The views of a scene show one set of named points, each view turned or mirrored, shifted and resized as a whole, with a little noise and some points left out.

Scene 1
View 1
zesis: [ 17  27   7 -23   5   7  -5  -5   3 -11 -15  -2  -3  -9  -5 -25 -32   2
  14   0]
Pazug: [  8  44   8 -22   1   8  -6  16 -11 -18  -1  20  17  16  16 -35 -19  10
 -10   6]
Luzo: [ -4  11  12   8  10   3 -32   5  17  -2  -5 -23 -11   0  -4  -5  -8  15
  12  -7]
Vupat: [  2  24  10  -8   9   7 -20  11  -1 -11  -4  -1   5  10   9 -21 -13  14
   0   0]
vonef: [  9   5  -3  -5 -33  21  -8  26   0 -13  -5   3  -5   6   2 -18 -14   7
  -4  13]
kibe: [ 11  21  -3  -9   0   7 -18  10   6 -12  -2   2   0   9 -14 -24 -21   9
   1   6]
kapi: [ 10  35   3 -10 -25   2 -11  20  13  -9   4   5  -5   3  -6 -23 -18   4
   1   5]
kule: [  4  14   0   1 -20  10 -19  24   9  -9   2  -3  -6   9  -4 -16 -10  10
  -2   7]
Ref: [ -2  12   2   8   3   6 -33  19   9  -8   4  -9  -2  17  -6 -14  -5  17
  -2   1]
tokir: [  2  -7   0   8 -13  15 -26  17  10  -8  -6 -17 -13   3  -6  -6  -8  13
   4   5]
vel: [ 10  -3  -3  -2 -33  22  -9  23   3 -12  -9  -4 -11  -1  -1 -13 -15   5
   1  12]
digif: [ 14  -5  -9  -7 -14  22 -14  14  -1 -14 -11  -2  -6   5 -12 -18 -21   8
   1  13]
kodek: [  5  14   4   3 -27   5 -19  18  22  -3   0 -14 -18  -6 -10  -9 -12   5
  11   1]
Gisir: [  8   3  -7  -8 -13  25 -12  26 -16 -19  -6  11   8  19   7 -25 -13  14
 -13  16]
Zot: [-10   0  16  13   3  11 -31  17   7  -4  -7 -23  -8   5  14  -1   1  20
   6  -5]
Peg: [  3   2   6  -4  16  15 -22   3  -3 -12 -14 -11  -1   5   3 -14 -15  15
   5   1]
zoput: [ 14   6 -11 -11 -12  21 -12  18  -7 -18  -6   9   3  13  -8 -27 -20   9
  -7  16]
zov: [ 16  -6  -6 -18 -15  32  -1  13 -17 -20 -20   5   1   4   5 -23 -25   7
  -3  17]
sen: [ -4 -22  -1  19 -24  23 -29  28   7  -7  -6 -21 -16   7   0   1   1  16
   0   7]
lukur: [ -1  12   3   1  16  10 -30  12  -1 -11  -2  -4   6  18   2 -18  -8  19
  -3   2]
dep: [-13  13  23  10   3   9 -27  20   3  -6  -5 -17  -2   6  28  -4   4  20
   2  -7]
View 2
Ref: [ -2   1  -1  -1  18   5 -21  -5   2   3   6  -6  17  14   7  -6  23   6
  25   2]
vonef: [ -1  -2 -12   4   9   2  19  -8  -2   3   4 -16   0  32  16 -11  20  -4
   7  17]
Gisir: [  9 -13  -9   1  14  11  22 -14   2   5  -5 -37   6  23  10 -12  19  -2
  21  11]
sen: [ -1   9  -3  -2  26  22 -11  -8 -16  -7  23  -1   9  28  15  -9   8 -12
  -3   0]
zov: [  2 -11 -16 -10  -2  12  34  -6  -7   4  -9 -34   3  17  15 -16   8   1
   3  14]
kodek: [-12  10 -11   2   3  -9 -10   4  -3   4   9  12   5  25  16  -7  23   5
   5  15]
tokir: [ -6   6  -6  -6  13  11 -10  -2  -9  -2  11  -1  11  19  13 -10  12   0
   4   4]
dep: [  9  -1  -6  11   5  26 -37   7  -5   9  -3 -14  11  24  19  16  14  -2
  20   4]
Zot: [  2   3  -4   1   8  26 -35   5  -9   3   4  -7  15  17  16   7  10  -1
  12  -1]
zesis: [-11  -7 -18 -11 -25  -7   6  14   4  14 -23 -14  10   2  14  -8  18  24
  14  19]
Luzo: [ -8   5  -5  -8   1   9 -36  10  -3   5   0   4  19   6  12   0  15  12
  15   2]
kule: [-3  0 -8  4 12 -2 -1 -4  3  5  4 -7  6 25 13 -7 25  2 18 13]
digif: [ -6  -3 -11 -12   6   3  17  -6  -5   0   2 -16   9  14  10 -20  13   5
   5  10]
Vupat: [  3  -9  -9   1  -3   7 -12   3   6  13 -15 -23  13  11  12   2  22  12
  29  10]
kapi: [ -6  -1 -12  10  -1 -19   5   0  10  12  -4  -4   2  26  14  -6  34  10
  22  24]
vel: [ -4   2 -13  -1   7   4  16  -4  -8   1   8  -9   0  29  17 -13  15  -4
  -2  15]
lukur: [  4  -9  -3  -4  10  13 -16  -4   5   7  -7 -23  19   7   6  -3  20  10
  31   1]
Peg: [ -1  -7  -8 -12  -2  18 -11   4  -4   5 -10 -21  18   3  11  -6   9  11
  15   2]
View 3
kibe: [ -5   3   5  -2   2  -1  20  13   7   5  -1   3   3   0  16 -11  -1 -11
   5   0]
Gisir: [ 10  15   1  -4  -7 -10  18  20   1   2   6   7  16  -2   4  -9  -1  -7
  -8 -20]
dep: [ -5 -12   4  27  -5   0   1  17  16  -6  11  -7  13  -8  -1 -14 -17 -16
 -16  -4]
Pazug: [ -4   2   0 -10 -21  -5   6  13   2  16   1   9   0   0  16 -30   4 -12
  -7 -17]
Zot: [ -3  -9   6  28   4   2   9  18  16 -10  10  -8  16  -8  -1  -6 -20 -15
  -9   1]
sen: [  6   6   3  22  17  -8  19  19  13 -19  12 -10  21  -4  -8  14 -11  -8
 -10  -1]
Ref: [ -5   3   9  18   9  -5  14  17  14  -9   6   3  10  -1   7  -9  -4 -19
  -2   4]
kule: [-2  4  1  6  5 -9 13 13 10 -4  6 -2  6  2  6 -3  3 -9 -7  0]
kodek: [ -8  -5  -1   8  14  -4  15   7  14  -6   4 -13   0   3   7   7   1  -5
  -5  11]
kapi: [-8  0 -3 -4  1 -8 10  5  9  4  2 -4 -5  6 13 -7 11 -7 -7  2]
Luzo: [-11 -12   9  22  10   7  14  14  17  -6   4  -7   8  -5   9  -7 -17 -16
   2  11]
digif: [ 5  9  1 -4  7 -3 28 16  3  0  2 -2 12 -2  6  4 -6 -2  3 -7]
zesis: [ -9 -11   0 -10  -5  10  21   8   4  17  -4  -6  -2  -3  19 -12 -11  -1
   9  -1]
Peg: [ -2  -4   8  10  -1   8  20  19   8   3   3  -1  15  -8   9 -10 -21 -10
   5  -5]
Vupat: [ -6  -5   5   7  -8   1  10  16   8   6   3   2   6  -4  12 -20  -9 -14
  -3  -5]
zoput: [  6  14   2  -9  -1  -7  24  17   1   3   2   5  10   0   9  -5   1  -5
   1 -12]
tokir: [  0   1   4  14  13  -3  20  16  12  -9   6  -8  13  -3   1   6 -11  -7
  -3   2]
vonef: [  5   8  -5  -4   2 -11  17  13   5  -1   6  -6   8   1   2   4   3  -1
 -10 -10]
vel: [  6   5  -5  -1   7  -7  21  12   6  -3   6 -10  10   0   0  11  -2   2
  -8  -7]
View 4
tokir: [ 22   7   3  -1  -5 -10  18  -5  15   1  -7 -10   6 -13  -5   5  -1   0
  -3   6]
kule: [ 11   4  -6   8   1  -2   8 -12   4  -3 -11  -4   2 -12   5   2   2  -5
  -5   7]
kodek: [ 24  15  -9   5  -2  -2  20 -21   5 -10 -13  -6   8 -15  -6  10   2  -3
 -10   4]
Zot: [ 14  -2  17 -12  -6  -6  12   3  18  -3  -8 -10   7 -18  -5  19   1  -4
 -11  -7]
vel: [ 15  11 -20   4  -2  -6  16  -9  11   2  -7 -10  10  -1   5   0   0   5
   6   7]
sen: [ 21   0  -2  -3  -8 -13  30   7  24   7  -1 -14   8 -17  -3   9   4  -1
  -2  14]
zov: [  6  11 -14   1   1 -10  -6  -4  11  10  -7 -10   8  14  12 -12  -6  12
  19  -4]
zesis: [ 16  24   2   0   2  -3 -16 -28  -3  -9 -20  -3   5   4  -2  -4 -10   7
   3 -22]
Peg: [ 15   8  18  -6  -2 -10  -7  -5  12   2 -12  -7   2  -6  -2   0  -7   4
   2 -12]
dep: [  2  -6  14 -14  -4   1   6   3  15  -7  -9  -8   7 -16   2  25   4  -7
 -13 -12]
Pazug: [-14   0  -3   7   9   6 -28 -16  -8  -6 -18   5  -3   2  21  -6  -1  -4
   0 -13]
kapi: [  8  12 -15  12   5   5   1 -26  -7 -12 -17   1   3  -9   7   1   2  -5
  -8   1]
lukur: [  6  -2  21   1   1  -8  -9  -3   8   1 -12  -2  -5 -14   3  -1  -2  -5
  -5  -4]
zoput: [  7   7  -8  11   4  -8  -6  -9   4   7 -10  -3   0   1  12 -16  -4   3
   9   6]
Vupat: [  3   3  12  -1   2  -1 -13 -11   3  -5 -15  -1   0  -8   6   4  -2  -3
  -5 -13]
kibe: [ 14  11   4   9   4  -5  -8 -20  -1  -3 -16   0  -3  -8   2  -9  -4  -1
  -1  -1]

In a view up to two points have been moved. Name them for each view, in the order of its rows, or write none.
view 1 -> Ref
view 2 -> none
view 3 -> none
view 4 -> none
